Each row is a point on a tangle of strands that fork and nearly touch. The rows are in no order.
In the rows, 128 means zero.
Points whose rows are less than 91.4 apart are linked; no others are.
Tavi: [143 140  69 142 128 132 144 126 125 111 145 165 130 141  62 206 134  82
 135 136 130]
Geme: [ 97 146 179 128 123 125 110 107 115 144 118 165 169 132 152 159 126 100
 106 137 140]
tikuv: [ 92 128 200  87 101 156 110 146 145 115 121 116 161 190 155 141 168 105
 143 134 166]
Mavot: [114 143 166 128  67 119  99  65 110 107 126 108  85 173 157 141 153 104
 125  89  51]
sug: [159 146  40 121 113 133  80  78 115 155 111 160  73 112 110 101 147 173
 122 142  88]
ralab: [100 116 188 137 131 111 123 130 127 122 115  71 137 129 164 103 106 123
 121  98  97]
rofut: [112  82 160 148 144 119 110 129 148  85 141 111 190 114 134  82  53 118
 113 136 152]
Piz: [122  79 168 108  98 128 147 172 143  98 133 125 124 173  96 166 144  90
 124 122 110]
bok: [126 103 118 111 141 134 147 156 143 131 123  83 116 124 102 102 140 147
 141 137 125]
luk: [145 134 112 153 117 156  90  88 137  95  70  78 140 118 154  42 119 101
 171 123  98]
temi: [115 107 165  99 104 142 136 152 131 129 114 105 107 161 114 156 161 115
 127 117 102]
Dib: [137 120 101 166 124 117 111  53 124 127 127 123 108 117  95 123 101  95
 159 143  97]
dudav: [105  93 190 124  75 122  96 144 142  57 160 151 184 207 148 115 126  95
 123 125 150]
Guf: [103 133 162 158 150  97 165 114  91 168 123 143 133 101 134 183  90  94
 118 108 107]
Kina: [110 105 160 122 129  74 159 147 120 111 176  91 118 121 121 136  96 128
  63  76  94]
sur: [115 153 140 139 145 137 120 116 106 169 103 182 170 113 131 177 131  93
 130 159 147]
gokot: [ 99 139 162  98 144 129 178 164 133 120 154 119 157 140 128 160 135 119
 135 119 189]
Lani: [146 128  80  96 114 146 153 132 137 127 142 110  83 145  97 136 183 142
 169 137 134]
vub: [132 142 113 158 158 121 117 116 120 157 109 117 133  87 171  65  98 170
 150 141 129]
lem: [123 146 163 101 105  90 133 109 104 128 138  83  63 136 156 124 133 157
  99  72  58]
mugi: [ 99 145 212  97 131 130 155 151 118 140 117  85 103 149 180 123 157 160
 147  89 126]
lako: [145 101  79 146 165 132 119 162 132 188  91  81 107  96 176  64 138 173
 185 130 122]
Depa: [140 160  59 138 148 141 139 141 125 139 136 169 137 135 109 201 156 108
 145 142 157]
nem: [121 121 114 143 144 104 138 119 124 119 145 154 152  99  98 159  89 109
  71 132 112]
fumi: [117 107 134 150 157 118 130 115 143 101 152  98 158 102 117  78  69 130
 131 136 148]
Buz: [123 109 113 119 175 145 162 225 147 111 140 139 187 106  90 146  92 131
  88 137 168]
Taku: [131 157 125 132 140  94 160  98 103 134 156 148  97  95 124 158 111 138
  93 101 115]
Kudo: [154  51  91 150 138 157 125 161 156 102 111 141 154 133  71 109 121 109
 168 185 155]
tope: [118 136 153  64 105 137 158 152 154  86 190  99 106 174 118 143 174 139
 120 104 168]
taf: [130 151  89 141 136 137 131 125  99 169 103 175 139 129 104 197 143 101
 130 147 116]
nor: [148 130  95 184 141 108 119  87 124 169 120  97  83  92 172  64 102 154
 202 105 104]
Pilo: [104 150 194  88  99 131 141 111 130 114 150 103 101 170 172 138 172 137
 148  92 142]
kaza: [105 110 153 158 166 133 133 149  86 206  49 105 135 101 156 136 110 119
 158 134  72]
bagik: [123 169 175  88 100 151 127 123 122 144 120 137  98 161 166 142 186 150
 139 119 137]
Lusub: [130  92 102 148 185 116 145 176 115 181  91  64 117  90 151  76 125 165
 170 134 116]
dofo: [116 166 119 108 168 122 180 160 118 108 182 134 151 124 127 171 118 140
 132 102 209]
revaz: [164 204 127 131  94 148 109  99 118 159 139 161  79 119 164  96 158 200
 134 120 161]
zomi: [122 170 181 111 110 159  85  95 131 121 104 126 139 166 178 110 175 120
 184 149 175]
domi: [129 102 169 121  80 135  70 127 143  59 158 181 178 195 132 126 132  85
 110 153 160]
Pog: [116 138 147 161 160 133 112 104 118 147  76 101 149  95 178  80  89 121
 159 131 103]
pimav: [153 110  95 153 121 168  88 116 156  95  83  90 142 128 123  44 114 117
 162 152 103]
bop: [116  92 154 162 156  94 130 118 136 105 132  72 140  99 131  81  58 116
 121 115  96]
Nit: [ 96 129 194 101 135 143 144 137 145 118 139 113 165 154 150 135 137 126
 146 129 177]
tinag: [144  70  32 157 157 139  93 147 134 185  73 117 133  85 129  94 124 135
 149 159  90]
Novu: [137  81 107 148 156 164  97 158 165 111  95 124 182 121 105  73 108 123
 149 187 149]
Lodek: [135 160 137 151 136 162 114 125 128 173 110 154 146 127 186 100 163 146
 201 157 209]
dig: [120 140 172 137  89 126  97  60 126 104 124 109 116 163 156 128 132  84
 143 104  94]
Rede: [141 132  92 160 159 107 133  95 133 134 135  93 107  85 152  52  91 163
 165 117 116]
voka: [128 151 127 124 123 102 121  82 130 124 147 130 108 106 134 123 111 138
  93 113 107]
lil: [143 146  93 112 116 113 156 137 120 127 136 150  98 125  74 203 139 111
  83 106  84]
tona: [115 163 151  76  99  94 139 134 128 119 172 138 104 149 153 139 163 167
  55  90 116]
Milur: [150 127 100 181 134 121 126 106 130 183 122 123  89  92 181  87 125 158
 200 120 148]
gop: [123 113 100 186 155 103 119  66 117 149 120 137 148  87 113 124  73  87
 161 157 112]
saf: [109 113 162  80 101 103 167 156 148  88 195  97 105 164 112 143 143 136
  91  80 136]
zug: [147  87  69 170 145 139  95 107 142 126 104 126 135 102  94  83  96 119
 148 171 101]
lilir: [130 177 119  65 106 126 151 141 122 123 159 149  83 141 122 171 176 159
  79  97 118]
Sok: [147 144  66 132 141 129 121 120 106 172 103 170 123  90 112 130 127 155
  89 148  97]
risi: [110 150 157 105 107 123 133  95 126 105 176 155 146 147 129 170 134 101
 117 124 188]
Lisil: [111  93 156 138 157 130 125 171 145 105 127 130 197 107 127 112  69 122
  74 143 148]
kimif: [154  82  50 153 161 135  96 143 135 174  79  84 117  95 153  62 129 145
 181 147 105]
Dubu: [134  99 101 123 142 146 163 170 139 112 134 126 144 138  74 166 134  99
 146 139 158]
zup: [117 123  97 185 167 112 131 102 100 189  89 160 154  83 127 156  92  95
 146 152 104]
dit: [125  96 137 128 111 138 121 122 119 136  93 103 101 149  99 152 149 107
 151 135  81]
voz: [141  95  57 152 143 133 108 130 118 170  86 124 121 108 107 118 126 123
 149 157  80]
ral: [135 108 100 147 132 162  90 125 116 164  57 132 137 120 109 124 137 113
 151 165  83]
las: [140 150 121 164 135 139 131 123 121 184 125 149 118 104 176 106 147 159
 191 131 190]
resap: [136 103 106  96 134 143 126 180 164  92 141 120 150 123  92  98 126 161
  86 150 160]
bav: [150  84 104 112 127 143 113 156 173  64 157 128 144 125  88  74  98 153
  82 160 155]
lisu: [121 125 110 162 166 108 161 126  97 183 103 146 137  90 120 176 107 109
 128 127  93]
Godur: [128 146 113  81 117 154 167 142 155 107 164 106 106 162  97 160 185 130
 149 122 172]
mizas: [108 122 164 118 153  83 178 153 113 144 149  88 112 102 125 148 103 134
  86  89 105]
kebi: [115  89 166 150 129  91 123 115 136 101 140  93 128 121 126 123  86 105
 111 105  86]
Nimev: [149 164  76 107  94 133 115  72 113 132 133 158  75 146  94 161 179 135
 133 138 108]
kob: [106 147 197 106  96 164  80 124 137 125 105 143 164 180 167 149 173  92
 149 153 167]
moza: [108 145 156 142 126 116 105  77 117 135 123 151 142 118 148 139 107 113
 108 136 119]
tulo: [109 148 174 108  73 112 106  99 107 117 114  93  95 166 177 121 152 131
 106  71  50]
tagi: [126 139 119  86  96 117 136 138 130 119 149 141  99 148  99 177 152 124
  70 106  96]
zas: [155 158  41 126 123 123  91  92 101 167 108 180  88  91 110 111 129 175
  80 141  80]
Kotel: [135 180  89 130 164 113 177 149 116 119 178 148 126 103 130 164 116 162
 118 102 179]
Pivi: [162 198 115 142 104 122 139  91 120 150 167 178  72 115 137 128 156 176
 123 112 170]
dol: [118  78 150 128 157 122 148 192 132  97 143 156 201 114 105 143  65 107
  72 138 163]
bepip: [111 184 185  75 115 118 152 155 115 155 150 144 102 136 176 139 160 184
  75  82 138]
faru: [139 179 161 131 120 162  92 108 126 148 112 155 143 153 180 107 183 141
 194 161 193]
Fasiz: [157 199 121 129 133 123 137 129 116 158 143 170  99  81 162  87 113 213
  80 116 158]
pobut: [127 191 186  85 101 142 133 144 105 168 118 154  92 153 179 147 177 175
 117 101 146]
pel: [109 127 168  88  84 130 117 129 145  84 188 153 162 185 129 146 147 104
 100 125 191]
rili: [117 145 129 138 143  99 167 122 101 129 152 148 135 107 115 184 102 107
  87 108 121]
duna: [146 161 100 110  87 119 111  70 135 103 154 163  90 139  87 169 157 113
 101 135 117]
dar: [107 126 176 155 157 139 116 123 104 174  60 117 156 117 169 121 110 115
 154 135 104]
gase: [ 97 107 190 107  88 120 128 142 141  81 180 130 179 189 146 129 125 111
 101 112 169]
taba: [127  99 132 154 124 137 117 114 112 154  75 126 130 134  98 153 116  91
 143 146  75]
Nari: [112  95 135 153 180 109 158 166  95 190  78  70 115  95 140 121 116 129
 173 125  93]
Vumor: [148 179  97 131 135 111 163 107 111 131 178 166  99 113 132 152 140 154
 129 114 175]
Matub: [144  63 111 143 143 144 156 165 148  89 136 134 162 132  70 136 109  87
 159 160 170]
zave: [158 109  71 167 130 138  78  94 157  88 110 112 140 103 105  51  88 130
 137 157  94]
rebu: [105  90 170 115  92  76 154 131 131  92 185  87 100 159 117 141 122 116
 106  81  97]
govu: [137 116  81 146 144 119 114 117 127 142 103 162 146  95  92 136 100 126
  86 157  92]
kediz: [148 209 156 131 105 125 113  98 121 143 160 159  79 103 178  81 122 205
  91 103 149]
Tefek: [134 163  81 119 151 141 176 187 123 141 135 142 125 146 108 214 165 126
 151 114 144]
Lugiv: [133  72 157 120  90 131 105 146 143  67 148 192 167 176 102 164 119  60
 115 153 158]
Nurob: [135 140 133 157 108 132  91  42 125 116 115 122 108 137 133 113 119  94
 169 127  97]
bos: [157  94  93 149 135 172  74 159 168  96  70 103 166 121 121  38 112 140
 146 176 114]
kos: [139 117  88 141 120 112 151 116 113 132 130 144 102 128  67 191 129  87
 117 124  86]
kemo: [105 140 197 112 128 134 131 145 121 126  84  65 124 140 186 106 144 137
 131  97  96]
Fuv: [157 157  55 110 110 133 139 107 125 141 143 139  65 137 107 137 185 155
 154 131 132]
bes: [146  92  96 107 159 148 157 214 159  98 142 125 161 115  79 115 118 145
  93 151 163]
rasas: [133 173 119 115 114 115 125  88 117 113 167 169 117 137 110 192 143 100
 106 126 154]
dusu: [131  74 154 118 100 129 147 152 144  77 149 159 140 163  88 173 125  66
 127 132 143]
ras: [129 131  92 103 149 154 162 190 139 137 127 139 144 131  87 173 157 125
 127 134 139]
vutom: [144  75 134 113 120 129  92 165 167  46 154 142 174 126 121  63  86 150
  64 140 148]
Menez: [122 105 150 104 139 133 132 173 134 135  98  62 124 125 126  87 135 151
 128 122 100]
kab: [129 113 123 126 135 146 121 122 156 106 131  98 146 124 117  84 118 145
 143 153 156]

A fork is a point with three links. Follow the links from the first point to the second and name the forks in between, in order.
ral / dar => voz
sug / Novu => rili, Depa
Matub / dudav => pimav, voz
resap / lil => fumi
voz / lilir => pimav, Depa
bos / taf => Depa

Follow the links from the first point to the second, and from the first to the third. Name the last point that the two ways share.
ralab / ras / voka => Depa
Geme / bop / zave => Depa
taba / tona / nor => voz
Dib / govu / voka => rili
Menez / Pilo / bav => fumi
govu / tulo / tona => rili
pel / Nari / Dubu => voz

Name the points in between on the shortest way along the links from the first point to the second, in order.
Rede / Kudo => vub, Pog, dar, kaza, Nari, Lusub, lako, kimif, tinag, voz, zug, zave, pimav, bos, Novu
gop / tona => zup, lisu, Guf, rili, Taku, voka, moza, Geme, sur, taf, Depa, Tavi, kos, lil, tagi, lilir
saf / dusu => tope, Godur, Lani, Fuv, Nimev, duna, rasas, risi, pel, gase, dudav, domi, Lugiv
vutom / kebi => bav, resap, bes, Buz, dol, Lisil, rofut, fumi, bop
revaz / Milur => Pivi, Vumor, Kotel, dofo, gokot, Nit, tikuv, kob, zomi, faru, Lodek, las
